Each row is a point on a landscape with many peaks, with its height.
A climber steps from a point to the highest of its 4 nearest points, and stops where none of them is higher. Distance is the straight distance between rows; heights are no part of it.
j_639: [117 127 155 134 137 135 185 164  96 146  96 140 152 143 104 117 160  96
 115 148 151 141 154 156 131 118 170  76 111 101  49 127 125 111 129 149
 128 142 108 125  84 148 143 115 154 113  96 154]  height 34.0
j_321: [136 141 119 152 143 124 123 119 196  99 146 139 114 111 152 141  97 116
 146  97 109  82  87 108  89 136  85 151 154 143 163 169 191 152 144 135
 135 142 120  69 161 122 131 158 110 120 131  97]  height 67.5
j_108: [125 139 149 128 122 144 173 170  92 144 104 137 158 148  99 115 155 105
 102 159 150 155 161 159 136 121 166  74 113 103  59 113 121 127 134 158
 122 130 103 147  86 140 135 117 141 123 122 158]  height 45.2
j_668: [110 154 124 154 124 117 133 126 152 132 105 138 108 121 138 120 129 129
 113 112 108 118 109 131 140 148 142 129 129 154 133 171 149 128 110 125
 146 162 137 103 146 120 132 161 143 142 122 130]  height 57.9
j_193: [161 131  91 164 125  97  95  81 205  84 200 119  87 119 155 166  74 147
 181  69  77  59  84  95 114 151  88 158 188 179 197 159 179 141 156 125
 100 119 134  94 141 102 144 132 118 139 147 104]  height 57.1
j_850: [154  53 122 145  96  89 158  90 173 126 158 113 114 140 130 110 129 142
 116 123 108 119 128 115 133  96 170 134 148 164 111 117 133 116 114  96
 133 129 178 132 103 156 119 109 150 100 112 120]  height 50.6
j_147: [120 136 132 149 143 112 144 115 176 114 105 159 109 130 124 121 124 109
 122 116 104  97 129 132 119 148 135 127 141 163 143 188 161  98 105 127
 151 153 133  63 159 127 137 183 141 142 121 109]  height 47.5
j_33: [142  95 124 156 124  93 131  88 228  86 167 152 118 134 141 132 105 139
 128 113  80  78 149 104 127 124 127 140 166 155 177 140 157 114 104 140
 106 113 131  80 145 155 124 140 108 117 136 110]  height 63.8
j_287: [160  92 140 114 104  89  84 100 207 131 220 143  56 167 151 130  68 159
 147 117  67  71 153  82 133 115 144 113 113 154 194  73 143 140  79 124
 143  82 169 118 113 142 159 153 124  86 144 132]  height 64.2
j_745: [115 166  86 147 119 125  90 153 136 135 136 140 117 107 130 146 111 134
 125 110 133 126 100 124 128 128 105 120 118 126 161 144 163 168 150 116
 146 138 120  84 157  97 115 153 110 152 135 131]  height 36.1
j_478: [120 142 160 149 122 121 155 119 138 122 112 112 140 110 125 125 146 113
 106 136 111 118 123 120 120  99 144 112 133 126  93 145 131 127 128 109
 132 139 154 150 113 142 127 108 155 106 102 146]  height 54.0
j_449: [130 114 138 147 126  91 164  87 146 117  97 129 120 140 129  92 137 118
 110 121 104 100 113 123 143 125 168 136 157 160 108 153 143 102 111  99
 149 136 166 109 126 145 144 129 180 116  93 130]  height 60.4
j_885: [141  92 112 154 130 111 121  73 245  75 189 138 105 116 143 158  93 153
 153  95  74  73 117  93 118 136 112 146 196 170 194 141 174 121 120 141
  94 106 145  86 136 137 139 127 104 114 143 103]  height 60.6
j_640: [128 148 125 109 181 193 130 142  55 127  27 112 191  89 131 124 142  81
 133 155 189 157 117 176 129 173 109 159 125 108  61 134  72  67 136 131
 108 167  82 120 132 108 100 100 136 155 116 119]  height 47.4
j_648: [136 127 145 160 152 107 134  94 210  95 129 158 117 116 128 136 107 113
 131 110  93  69 116 117 106 143 109 147 181 161 152 171 178  97 117 142
 119 131 133  60 155 148 136 163 130 121 122 101]  height 58.1
j_72: [153 101 123 147  93  82 123  99 162 120 157 118 118 137 136 113 105 157
 108 111  96 105 139 104 153 116 156 136 147 159 140 141 123 131 108 107
 128 138 156 131 131 139 124 141 129 122 131 125]  height 64.9
j_783: [157  85 121 143 122 105  97  77 218 109 181 140 103 155 142 129  96 165
 131 108  73  80 158  98 131 125 125 125 147 152 195 117 143 130  93 126
 119 101 139  94 141 154 135 143  94 111 151 115]  height 66.1
j_244: [137 107 166 143 112 123 189 147 112 156 106 123 143 155 112 101 169 109
 112 152 150 131 146 148 158 102 184  74 118  94  52 123 117 122 130 155
 115 122 110 128  86 152 140 110 149 114 100 149]  height 47.2
j_236: [120 135 129  95 133 150 167 177  56 147  77 131 181 170 103 108 164  88
 111 176 183 206 139 196 136 140 147 120 115 133  58 103  91 135 122 183
 121 141 130 179 105 137 130 115 144 155 134 161]  height 63.3
j_437: [156 146 107 147 131 107 108  78 190 109 187 121 112 126 163 156  85 131
 164  87  91  74  98  83 104 126  81 149 166 143 178 153 177 164 160 127
 105 113 122  88 161 101 142 141  95 133 143 106]  height 64.5
j_400: [ 90 175  77 136 169 146  89 148 102 100 127 113 131  98 117 140 125 130
 141 116 174 164  88 189 148 149 121 159 127 112 144 139 125 141 146 109
 153 127 103 104 162  98  97 117 135 178 139 103]  height 4.6
j_654: [138 156 109 157 115 102  94 125 149 141 146 137 116 123 155 132 106 136
 137 105 109 102 120  99 130 126 105 115 127 129 161 150 165 159 142 120
 132 135 118  84 167 110 113 161  93 142 134 121]  height 63.4
j_89: [112 137 130 146 130 107 147 102 157 121  94 135 116 129 132 105 136 121
 108 122 106 106 116 135 137 136 161 126 146 164 117 174 147 105 104 115
 151 150 157 107 136 133 143 157 160 135 113 132]  height 58.9
j_304: [134 130 139 116 114 138 169 171  54 146  92 137 169 172 101  97 171 107
 104 171 173 183 143 166 138 125 163  86 118 121  55  88 103 149 124 172
 122 122 118 160  96 136 140 111 151 139 128 182]  height 43.5
j_281: [111 159 138 110 108 162 115 142  64 138 141 129 125 104 124 140 134 147
 144 135 151 151 110 101 105 121  76 123 118 110 140  94 113 145 164 121
 122 115 123 173 122  90 134 113 131 141 142 136]  height 10.5
j_759: [109 161 120 102 114 169 111 155  68 132 123 128 139 101 117 140 133 145
 131 131 165 153  99 132 104 123  81 145 114 101 145  94 103 153 167 131
 126 129 120 163 119  96 126 113 133 139 145 129]  height 65.8
j_263: [118 147 148 133 108 133 115 123  84 142 140 121 110 108 133 137 130 156
 139 118 122 135 117  87 127 119 101 109 124 121 135 130 120 154 144 112
 115 135 140 166 125 102 134 118 122 137 133 148]  height 29.1
j_229: [122 126 142 124 155 136 154 107 132 121  61 119 138 127 126 117 154 116
 102 129 108 105 116 151 109 133 161 126 140 139 105 164 146 102 117 104
 168 152 159 105 121 135 152 130 177 112  92 151]  height 56.9
j_622: [115 135 107 146 146 131 129 143 169 119 113 151 114 112 137 140 124 118
 138 112 124 117 101 134 118 149 111 130 126 147 149 187 172 130 127 124
 160 154 110  51 171 113 117 168 114 139 118 115]  height 35.2
j_742: [148  81 157 123  96  99 145  92 152 153 174  96 115 135 119 130 136 133
 125 125 118 133 156 103 123  69 147 126 127 135 114 118 110 122 134 103
 132 111 176 162 108 150 128 104 123 111 121 132]  height 53.7
j_127: [124 192 117  97 143 165 107 157  59 107  83 102 165 109 124 120 129  95
 149 144 209 158  92 174 111 136  95 175 114  86 101 108  78 139 171 134
 121 140  73 174 143 103  89 115 117 147 155 103]  height 44.2
j_762: [114 171 109  94 128 161 103 156  61 118 106 106 157 106 119 139 126 114
 138 138 193 152  96 164 102 128  87 174 108  88 132  93  86 148 174 131
 125 128  89 173 130 103 107 117 116 141 153 113]  height 65.9
j_31: [115 156 125  91 134 163 139 174  53 147  79 124 171 153 105 125 145  75
 136 160 197 207 130 185 142 135 114 142 106 110  89 108  83 131 146 172
 106 156  95 172 112 108 103 121 106 153 143 114]  height 56.8
j_69: [133 184 103  74 128 165 115 172  39 150  96 111 157 136 127 137 141  82
 146 156 210 175 121 157 116 118 100 165  98  88 112  94  74 142 181 160
 112 137  86 182 128  81  93 126  91 135 148 102]  height 60.9
j_626: [160 104 125 125 115  83  87  95 174 133 183 126  97 152 151 124  92 164
 134 109  89  97 157  82 149 127 125 131 128 149 183 126 130 131 102 117
 122 106 145 121 148 152 137 154  93 122 140 117]  height 67.0
j_412: [124 147 174 108 109 145 137 130  84 141 166 116  97 123 121 135 149 136
 142 143 131 149 150  68 117 103 101 105 111 103 121 114 113 134 147 126
 118  97 133 186 124 114 137 113 101 124 134 138]  height 35.3
j_160: [117 145 135 155 109 103 141 114 147 124 111 125 122 120 143 116 133 126
 107 116 102 117 107 117 147 125 154 127 142 154 117 163 139 130 106 115
 143 155 157 129 137 129 130 143 155 133 115 136]  height 60.7
j_731: [125 133 170 119 108 119 117 116  93 144 166 108  93 109 137 134 132 154
 146 125 125 138 136  69 133 115 105 119 117 124 129 135 120 137 136 107
 118 118 150 184 127 117 136 121 107 132 126 144]  height 37.4
j_860: [102 115 115 105 187 173 131 138  97 116  39 108 173  98 116 139 165 130
 100 138 134 146 135 179 112 170 145 151 127 114 115 152 123  99 118 112
 135 159 126 106 139 118 130  98 176 126  94 145]  height 50.3
j_57: [133 115 170 120 105 121 141 107 117 151 158 101 117 131 117 130 149 130
 133 132 120 133 168  87 127  84 124 115 122 105 111 128 104 126 142 114
 122 108 144 179 112 135 133 107 106 119 126 145]  height 57.6
j_477: [123 109 119 109 176 175 130 147  87 117  33 114 195 100  97 143 159 105
 105 144 149 145 152 182 110 169 147 146 127 113  87 136 106  78 126 118
 124 162 113 111 119 127 118  91 163 131  88 145]  height 45.7
j_652: [120 114 124 115 181 172 141 151  75 126  29 110 200 120 100 142 146  88
 111 157 177 164 164 194 130 167 136 151 117 119  59 134  84  59 132 129
 104 170 109 116 117 115 118  91 147 146  85 139]  height 33.4
j_286: [108 134 154 122 157 160 159 153 115 122  81 124 146 114 117 135 157 103
 108 153 128 129 139 148 107 124 143 115 121 115  88 137 131 104 126 123
 146 147 131 129 102 146 143 109 170  94  87 151]  height 48.3
j_986: [115 147 122  82 116 157 140 174  43 161  83 135 175 166 106 121 154  85
 114 160 182 211 140 182 140 126 121 126 102 123  88 104  82 149 139 189
 109 144 124 183 110 112 115 121 113 148 149 132]  height 57.7
j_209: [ 96 173  97 118 138 146  94 150  77 114 121 116 138  94 113 139 127 142
 136 115 177 157  86 175 126 141 106 167 123  96 150 119 112 153 159 124
 135 134 114 146 145  99 110 112 146 156 145 118]  height 65.4
j_835: [107 148  85 141 149 135 112 164 152 111 137 144 115 102 123 145 114 119
 141 111 147 134  98 138 115 142 107 137 115 124 160 163 170 148 140 116
 162 145 103  62 168 103 106 146 113 151 115 114]  height 36.4
j_172: [130 141 135 156  97 100 122 113 141 135 130 123 121 124 138 114 117 145
 122 107  97 114 122  97 155 127 138 122 140 153 129 160 131 142 111 116
 127 149 149 137 141 127 128 147 131 140 129 133]  height 60.8
j_595: [ 90 131 108 118 176 151 134 141 121 122  83 129 118 110 117 135 152 144
 117 123 126 146 106 165 126 168 145 137 125 131 144 176 147 117 117 111
 161 158 130  85 152 111 132 133 158 151 108 133]  height 62.7
j_297: [ 92 153 112 116 163 163 117 152  85 117  96 112 145  89 121 131 141 131
 138 130 163 163  81 179 120 158 111 175 124  98 128 126 111 128 131 127
 136 142 101 139 139 129 117 101 150 140 133 116]  height 47.1
j_202: [116 134 136 116 131 152 172 181  71 140 100 144 170 157  93 123 149  94
 109 169 166 187 152 174 136 129 152 101 108 122  68 103 105 134 131 175
 118 138 114 160  84 134 138 124 142 140 129 155]  height 44.1
j_201: [144 109 153 146 107 101 167 106 155 138 137  99 135 121 123 121 153 120
 111 131 113 120 137 113 134  79 156 120 139 124  92 127 112 122 131 105
 122 126 157 152 109 150 122 102 137 103 108 125]  height 54.1
j_789: [119 173 122 105 160 178 118 152  66 110  70 108 168  91 127 124 135  99
 151 145 196 164  87 179 111 152 104 173 116  90  90 116  86 121 145 132
 122 142  69 155 138 124  94 102 128 142 138 104]  height 53.4
j_379: [138 120 168 141 101 112 146 108 131 140 145 102 131 119 116 128 146 129
 122 131 113 127 150  94 130  84 136 120 133 124 110 131 118 136 137 103
 122 124 155 166 116 131 122 105 119 113 118 137]  height 54.8
j_144: [ 95 153  98 119 193 165 107 126  73 112  76 124 163  83 138 131 146 128
 136 126 164 159  88 188 134 176 133 164 145  96 120 141 111 107 136 119
 136 134  97 106 160 114 111 103 161 161 129 105]  height 50.1
j_941: [119 154 127  90 111 174 129 161  60 138 123 138 152 122 123 142 141 125
 138 150 159 161 125 121 103 120  73 138 101  93 136  85  98 151 175 142
 119 116 109 170 117  92 123 119 114 123 149 123]  height 24.5
j_220: [132 127 130 160 122  89 142 100 181 108 124 151 109 135 128 109 115 120
 113 115  93  86 133 122 144 139 148 134 159 165 134 166 158 102 101 131
 129 139 134  86 147 145 131 166 135 132 122 110]  height 55.1
j_828: [145 113 115 117 131  95  90  78 195 125 221 130  72 155 167 146  87 161
 166 107  83  90 131  79 118 117 106 136 117 149 219  97 142 136  96 127
 120  73 150 109 145 159 147 154  80 111 147 117]  height 64.4
j_319: [147 129 127 118 118  80  78 112 152 151 218 122  68 143 177 138  77 160
 151 116 110 107 126  77 155 119 106 135  96 135 192 118 127 139 108 113
 120  93 151 155 141 166 143 168  96 117 140 107]  height 64.6
j_55: [163 101 119 148 103  84 110  94 188 122 159 134 120 148 141 114 105 155
 117 110  84  94 157 102 159 125 141 137 146 161 170 139 136 127 102 121
 121 121 137 113 141 151 125 148 109 122 141 115]  height 66.2
j_32: [133 117 155 109 108  99 114 117 119 156 199 110  73 121 150 131 109 153
 152 117 126 131 141  66 139 109 114 133 111 134 143 130 119 136 123 112
 123 113 156 193 130 142 140 137  99 129 129 133]  height 54.2
j_551: [123 150 123  90 114 166 135 179  38 162 113 142 156 155 116 129 146 104
 120 152 158 183 154 128 128 119 110 101  97 105 115  86  86 142 156 172
 103 115 115 167 108  98 131 126 102 136 156 121]  height 53.6
j_796: [102 140 142 111 161 169 150 167 101 125  79 130 157 104 111 140 149 107
 106 153 138 143 136 161 105 137 132 131 108 116  93 137 122 106 119 124
 140 145 122 131 109 148 135 111 155 105  94 143]  height 49.9
j_727: [136 104 166 102 108  99 118  95 129 149 182 101  93 123 138 135 121 148
 140 118 124 132 155  76 133  95 129 131 122 140 134 134 112 135 130 109
 129 127 167 181 125 134 135 128 103 123 127 140]  height 57.3
j_103: [143  82 123 152 131 108 121  72 245  80 190 140 100 139 136 145 102 160
 141 108  76  78 143  96 119 124 119 134 177 161 194 122 165 128 103 136
 111  96 139  85 141 145 127 128  97 109 142 120]  height 63.9
j_264: [141 124 162 131 105 125 174 159  90 152 113 124 147 163 106 106 164 118
 109 149 144 146 159 140 148 102 176  74 117  95  65 113 115 137 136 156
 115 122 103 156  90 134 138 110 126 123 126 158]  height 55.0
j_963: [175  41 112 143  93  85 120 103 201 117 173 137  99 165 136 106  97 175
 117 105  86  87 149 113 142 124 167 125 133 163 151 100 147 119  98 108
 141 119 159 114 113 150 135 130 135  98 141 126]  height 63.1
j_63: [147 142 110 139 127  90  80 108 134 156 173 120  91 129 170 134  94 154
 154 101 105  98 131  68 142 126 100 127 118 122 175 139 148 146 129 115
 121  99 130 120 172 126 127 168  92 137 136 122]  height 65.6
j_3: [ 98 156 113 142 114 134 108 149 109 139 125 133 117 103 131 134 131 145
 124 115 125 146  89 137 130 138 111 126 124 126 147 145 137 160 135 117
 138 157 131 132 134 110 121 129 138 141 125 148]  height 31.5
j_440: [175  39 127 153  89  98 117 102 220 123 179 154  81 169 136 117  91 172
 136 104  62  65 143 104 126 121 174 105 126 156 154  84 174 120  89 116
 151 102 154 101 107 146 145 128 131  84 149 138]  height 60.3
j_342: [128 117 131 146 151 118 151  94 159 123  73 144 119 142 114 111 144 118
 113 116 105 100 137 151 124 154 161 125 156 165 125 187 164  81 117 103
 165 153 149  73 137 126 153 163 165 138 117 132]  height 54.7
j_649: [117 109 124 111 182 163 139 135 103 120  38 111 168 108 110 145 168 117
 103 141 128 127 141 176 103 155 156 141 126 121 104 151 135  96 119 107
 152 154 137 110 124 137 134 105 172 108  87 156]  height 49.8
j_390: [ 89 148 130 130 144 151 135 146 126 126  92 127 127 103 133 129 152 135
 106 127 116 141 101 145 119 144 134 130 124 136 120 157 140 133 111 113
 155 157 144 125 133 130 139 128 162 126 112 149]  height 58.5
j_239: [104 205  91 122 180 157  81 137  82  95 115 108 145  89 122 130 124 114
 144 113 191 154  85 197 143 151 117 164 139  99 115 138 101 141 153 117
 148 117  92 135 162  95  94 121 137 186 155  94]  height 3.3
j_397: [167  18 158 152  64  86 138 113 208 147 164 147  77 173 148 113 104 171
 134 100  49  77 120  95 124 133 185 103 136 171 112  78 179 126  90 116
 151 116 173  97  94 140 135 119 143  67 135 141]  height 54.5
j_934: [105 152 154 137 113 143 140 142 113 124 113 120 142 102 120 141 149 132
 110 135 113 136 116 116 112 116 121 113 125 119 114 130 128 154 132 120
 131 149 139 159 112 120 134 112 136 112 119 149]  height 52.2
j_979: [147  65 106 156 119  91 136  95 228  96 161 151 101 143 133 114 106 152
 119 116  85  73 158 113 144 127 150 126 162 154 163 119 161  99  90 128
 125 108 135  81 133 161 126 134 125 110 136 121]  height 61.0
j_587: [123 116 134 115 143 146 188 163  63 147  82 137 172 174 102 102 171  99
 119 176 177 179 136 191 128 142 172  92 115 124  47  97 105 126 124 169
 134 139 125 145  86 153 148 118 167 148 103 183]  height 31.4
j_418: [119 160 149 102 111 165 137 147  57 145 159 129 109 123 131 138 140 134
 154 148 145 158 133  77 104 112  81 109  98 103 128  92 118 145 155 127
 111  97 115 186 130  98 138 119 112 126 147 129]  height 24.2
j_159: [141 110 166 143 106 117 172 129 124 156 134 106 143 153 108 113 169 115
 113 147 131 127 157 125 147  85 171  90 115  87  75 125 116 121 147 137
 115 108 119 140  97 148 133  96 124 104 117 140]  height 61.3
j_47: [ 89 142  96 133 158 149 118 151 126 122 110 133 116 109 123 134 139 142
 132 118 138 150  85 166 139 157 128 139 117 128 145 154 150 132 126 112
 160 150 118  88 162 105 118 131 142 154 116 117]  height 51.0
j_288: [149  77 154 147 107 103 174 108 158 157 145 105 130 147 118 120 166 121
 119 141 113 130 144 122 132  75 166 108 118 111  84 118 107 118 134 114
 119 110 146 127  99 161 122  89 135  95 107 114]  height 51.7
j_710: [160 107 132 109 110  80  78 110 179 140 221 135  68 147 164 127  76 160
 147 118  90  95 145  76 144 117 125 124  97 150 199  95 126 139  87 126
 135  97 166 145 125 163 148 166 109 103 142 113]  height 65.7
j_486: [128  73 122 160 143  97 146  78 252  73 153 163  99 128 127 128 103 132
 128 106  84  58 145 113 126 134 141 128 192 152 169 133 176  90 106 140
 115 101 140  65 136 161 138 135 138 110 123 119]  height 57.8
j_230: [ 95 136 115 105 181 162 126 144  95 119  77 122 150  89 128 131 147 138
 122 132 137 156  96 178 121 165 134 160 119 106 130 148 119 112 119 118
 139 142 121 117 146 123 127 104 165 139 115 127]  height 50.9
j_302: [141 144 118 166 127 105 112 105 182 119 153 139 124 123 151 140 102 122
 144 102 100  94 105  96 113 130  96 130 147 139 166 160 177 159 138 138
 121 134 109  71 164 121 117 153  96 130 137 106]  height 66.5
j_615: [118 171 107 109 186 179 109 132  54 110  57 116 182  76 143 118 141  98
 145 137 192 150  90 175 121 162 113 166 139  89  85 135  84 102 133 126
 127 141  72 135 149 118  96 106 149 158 136 112]  height 50.8
j_146: [100 143 140 103 132 169 144 180  92 130  93 135 165 122 101 144 141  95
 112 161 152 176 141 170 113 137 119 130 103 108  97 116 102 121 136 153
 116 147 101 146 105 129 129 113 131 122 125 126]  height 53.8
j_46: [108 153 152 122 120 162 144 169 104 126 104 133 156 116 102 145 148 114
 110 152 129 149 133 141 107 119 122 113 112 107 104 114 115 135 134 139
 118 140 116 150 101 125 130 114 132 107 128 139]  height 52.1
j_294: [121 146 167 139 119 141 155 150 124 129 109 124 151 118 112 138 156 108
 110 147 115 135 141 125 118  98 137  95 119 111  88 126 121 129 133 126
 119 131 122 150 105 140 134 107 146 105 115 148]  height 53.5
j_854: [139 131 168 126 109 131 155 139 110 148 135 113 136 149 101 122 159 121
 115 142 130 139 172 108 138  89 149  80 116  88  94 116 107 133 153 134
 117 111 120 163 104 126 127  99 108 115 132 153]  height 67.2
j_927: [132 133 127 164 120  94 123 102 191 117 139 151 125 132 143 123 105 122
 123 109  85  93 127 105 132 134 116 129 154 149 164 162 159 129 112 139
 115 132 121  80 160 140 119 166 103 131 136 105]  height 64.0
j_330: [132  59 118 159 138  91 151  93 228  87 140 161 101 140 123 107 107 130
 115 118  90  58 154 125 134 132 151 119 185 150 157 133 173  79  95 126
 128 103 135  55 130 167 136 143 146 116 117 115]  height 51.4
j_344: [152  90 109 155  96  82 124  99 195 106 156 141 113 150 131 109 106 153
 110 114  91  94 155 105 152 130 156 135 150 164 155 131 138 120  96 124
 128 122 137 109 137 150 123 144 126 121 137 111]  height 65.2
j_256: [162  71 139 113 103  84  95 102 161 148 204 129  86 141 134 114  85 153
 136 108 102 110 163  91 132 104 155 132 124 165 153  93 128 132 106 106
 142 118 182 152  96 151 145 141 128 102 133 125]  height 61.4
j_164: [116 151 148 126 114 135 114 128  76 148 163 119  89 105 137 138 119 157
 151 121 138 137 121  70 127 119  90 114 111 117 131 120 130 149 147 111
 119 110 134 190 131 101 138 129 115 144 131 144]  height 23.6
j_91: [132 102 129 153 126  86 158  91 174 117 107 153 116 148 130  90 123 121
 109 113  97  81 133 131 148 136 163 130 169 168 126 162 151  83 105 117
 141 136 144  86 127 149 142 159 164 136 112 116]  height 50.4
j_43: [127 146 126  95 116 157 144 172  43 153  98 141 176 165 101 120 151 105
 101 160 166 199 155 154 135 129 137  95 108 124  92  91  82 155 139 183
 108 127 119 174 101 110 126 120 118 149 150 147]  height 54.4
j_747: [126 150 152 108 115 161 141 164  70 144 121 138 146 147 109 126 155 112
 117 158 133 164 165 111 125 117 118  88 102  94 109 101 100 140 153 157
 108 115 117 160 102 101 133 117 110 125 144 138]  height 46.4
j_374: [107 131 135  95 163 162 166 177  69 134  74 136 176 154  98 134 153  86
 120 172 188 198 151 194 142 146 135 135 104 130  59 115  99 103 120 169
 121 150 107 149  98 131 131 115 143 158 114 138]  height 45.1
j_554: [110 151 154 124 109 161 135 149  96 127 115 132 145 113 109 139 152 125
 117 148 130 150 130 118 108 111  99 106 113 103 117 110 112 146 152 131
 112 133 124 161 106 107 130 110 121 116 129 142]  height 46.9
j_480: [140  69 123 163 140  87 146  89 217 100 120 165 108 139 114 102 110 122
 122 118  87  62 153 131 138 133 151 127 194 156 155 152 171  67 107 126
 132 118 135  50 129 161 142 154 154 129 110 112]  height 43.8
j_818: [ 96 145 135 108 154 178 132 165  96 116  78 117 154  98 114 135 142 118
 115 145 142 157 102 173 107 144 112 158 108 108 112 132 113 120 126 131
 130 146 108 139 122 138 123 100 149 121 114 126]  height 51.6
j_454: [160  68 120 137 109 103  92  84 233 114 192 147  87 163 136 128  95 170
 130 107  75  65 162  97 120 120 147 114 133 159 194  90 156 127  84 125
 141  91 150  96 127 147 140 135 106  95 153 143]  height 64.7
j_952: [112 121 129 106 172 175 145 164  91 124  60 121 171 113 100 149 148  99
 116 161 153 154 154 176 113 152 135 139 104 114  82 131 108  84 126 135
 132 147 113 120 108 136 131 102 152 118  86 139]  height 42.4
j_537: [152 120 137 123 112  83  87 110 128 152 186 111  88 126 156 132  96 164
 145 108 107 112 144  75 157 124 115 124 116 142 164 142 122 135 112 107
 122 118 153 158 141 142 135 152 100 134 133 125]  height 61.2
j_641: [124 218 102  99 172 180  96 138  53  94  72  99 177  84 140 114 130  92
 147 135 218 149  89 175 121 150 100 155 135  90  82 146  79 148 152 123
 139 134  51 175 156  99  87 121 125 163 163 119]  height 65.5
j_744: [151  93 146 118 103  89 105  97 141 142 183 109 104 126 143 124 102 164
 130 111 110 116 153  84 151 112 143 137 129 155 149 129 117 134 118 110
 126 129 173 160 121 144 131 137 110 121 134 128]  height 60.5
j_632: [136 106 167 152 112 112 189 132 136 154 112 110 141 149 119 111 171 102
 112 139 126 125 143 134 144  93 175  91 124 101  67 132 115 105 135 133
 119 121 122 126  99 158 130  99 154  96  94 128]  height 56.5
j_607: [134 121 152 129 110 130 185 165  77 156 101 131 157 170 103  99 172 111
 111 158 161 155 139 153 149 115 182  73 118 106  46 106 119 137 127 163
 123 120 105 146  81 142 140 112 142 133 116 172]  height 44.7
j_485: [111 150 128  98 150 178 133 171  70 126  74 122 173 120 109 133 135  85
 141 159 187 181 113 182 127 152 107 168 103 101  84 117  86 100 137 147
 115 149  82 154 121 124 101 106 120 138 134 103]  height 56.3
j_642: [155 100 111 129 128 108 103  60 203 107 216 128  83 144 155 152  98 162
 166  99  81  85 130  82 115 126 105 137 159 163 215 114 158 141 116 127
 108  87 145  95 142 139 150 142  79 118 142 115]  height 61.1
j_692: [148 135 114 131 132  93  92  86 161 139 195 124  92 147 175 139  93 148
 159 107  92  93 130  73 134 124  94 143 128 130 195 131 149 149 117 123
 109  85 132 111 170 138 132 164  82 132 134 112]  height 62.9
j_520: [ 94 158  84 143 139 133  99 161 126 126 132 137 112 108 116 144 120 128
 130 117 143 147  93 151 130 142 116 133 114 124 159 153 155 155 139 114
 159 145 110  81 161 101 111 141 119 156 132 122]  height 40.1
j_240: [129 202 100 104 184 186 106 130  56 104  54 116 183  71 158 120 143  91
 151 139 212 150  79 179 118 157 105 158 143  89  69 152  83 119 157 120
 146 143  51 146 152 116  92 122 146 168 149 123]  height 47.7
j_81: [171  55 134 123  92  89  97 107 189 148 193 146  68 165 139 116  74 159
 141 107  71  78 157  87 125 113 168 111 127 164 152  78 154 137  91 103
 147 104 177 125  96 140 149 138 136  81 137 130]  height 62.1
j_271: [149 120 105 130 139 100 106  59 184 109 220 117  92 137 167 157  86 150
 183  89  86  80 116  78 113 132  92 152 154 156 208 130 171 142 134 124
 100  80 131  97 153 121 147 140  80 130 139 106]  height 59.2
j_563: [ 99 150 124 108 128 165 114 161  76 118 107 118 155 104 109 138 143 125
 130 136 160 156  91 154 109 133  86 155 111  93 141 103 107 145 159 132
 123 139 112 163 121 114 119 109 130 128 140 122]  height 19.0
j_894: [135 116 135 156 101  87 156  95 157 119 133 121 125 129 135 103 123 141
 106 124 105 109 125 115 149 108 160 139 160 162 111 146 134 121 108 106
 133 138 160 142 123 142 126 129 148 116 115 128]  height 63.0
j_122: [122 154 140  99 117 171 131 162  58 145 128 141 138 140 117 131 145 116
 134 156 143 167 147 103 113 119  93 106 101  90 124  92 100 141 162 147
 109 105 113 167 109 102 135 118 105 127 147 129]  height 37.8
j_678: [122 161 107  82 115 161 132 179  29 168 105 137 161 161 131 133 143  93
 128 156 182 192 140 148 129 122 103 129  91 105 116  90  78 143 163 173
 105 130 108 171 112  93 115 133 101 143 155 111]  height 61.7
j_572: [144  82 138 154 112  97 184  96 165 136 135 110 124 137 129 109 155 120
 114 134 104 118 118 117 129  89 163 123 138 139  91 123 118 104 120 102
 131 118 167 128 109 168 123  97 161  96  92 110]  height 52.8
j_110: [159  92 121 117 119  92  81  89 189 127 196 133  75 163 155 130  80 166
 143 113  85  89 155  85 137 120 130 122 112 157 201 100 130 135  90 119
 133  91 156 117 127 155 145 155 104 104 147 123]  height 66.4
j_971: [ 84 155 116 127 135 160 113 156  99 120 110 122 132  95 121 140 136 143
 123 127 150 158  79 161 127 148 106 149 118 112 141 131 130 148 134 130
 137 146 126 136 135 119 130 112 149 137 134 137]  height 36.2
j_413: [117 154 149 136 107 137 118 128 104 136 126 122 122  99 122 136 136 152
 127 125 115 139 111 104 122 119 103 111 126 122 127 129 123 158 140 117
 121 137 143 160 127 105 129 119 132 133 129 151]  height 40.9
j_841: [121 158  90 142 139 122  94 149 162 117 149 143 119 102 131 148  94 123
 136 111 142 115 106 122 107 126  90 140 122 121 163 148 182 177 158 111
 154 137 103  71 170  95 108 151  96 145 131 120]  height 35.7
j_210: [106 168 108 124 119 148  94 150  85 134 127 123 131  98 118 137 131 147
 123 117 164 146  87 143 118 136  96 141 118 109 153 117 121 158 162 121
 133 135 123 147 132  95 128 116 143 148 144 135]  height 8.8
j_482: [115 164  95 145 110 129  80 149 100 146 142 136 111 108 130 139 115 149
 130 106 141 131  98 118 136 134 102 114 115 122 159 139 148 166 145 113
 139 137 121 114 144  98 118 141 128 155 136 144]  height 32.1
j_384: [148 139 122 159 109  91 108 103 159 132 149 136 120 132 146 127 105 142
 131 105  92  99 131  91 143 132 117 127 141 139 167 153 145 143 121 127
 118 130 127  93 157 125 115 161  98 134 133 110]  height 64.1
j_739: [104 113 129  97 173 164 169 162  69 140  63 129 180 160  92 137 156  90
 119 172 187 183 160 199 132 160 149 132 113 123  49 111 100  86 132 150
 126 153 116 136  95 130 135 114 147 153  94 142]  height 31.9
j_430: [160  30 117 166 105  91 139  98 245 106 163 153  88 150 134 111 102 155
 110 109  79  62 136 120 132 137 159 109 144 152 159  97 169 101  88 127
 142 104 147  83 115 158 140 121 134  94 142 137]  height 58.6
j_993: [156 124 120 135 111  91  89 106 138 151 168 122  98 135 161 133  99 158
 144 104 101 106 140  76 158 130 112 128 124 138 171 144 132 138 121 112
 113 110 136 129 162 131 128 160  89 135 132 119]  height 64.3
j_452: [127 173  93  71 116 168 122 176  16 171 121 135 153 158 151 129 142  98
 142 158 192 193 144 128 129 105 104 122  87  99 119  82  73 143 164 170
 115 106 108 182 126  85 126 143 101 144 158 101]  height 66.0
j_336: [123 149 118 158 117 107 120 124 163 129 120 140 107 121 138 127 112 127
 125 112 104 116 113 115 134 137 122 121 125 155 146 167 159 143 114 127
 137 153 126  82 159 118 113 166 117 144 130 116]  height 59.8

Call two points neighbours if one is among the 4 nearest of the other. Go from one point of each pair to the other, from neighbour to neighbour, staying as high as possible. Name the lowest point that can't be avoided.
j_452, j_854 => j_46
j_759, j_452 => j_69
j_641, j_236 => j_789
j_63, j_626 => j_993
j_759, j_236 => j_986

Where does a climber stop that starts at each point below?
j_652 => j_452
j_397 => j_626
j_418 => j_452
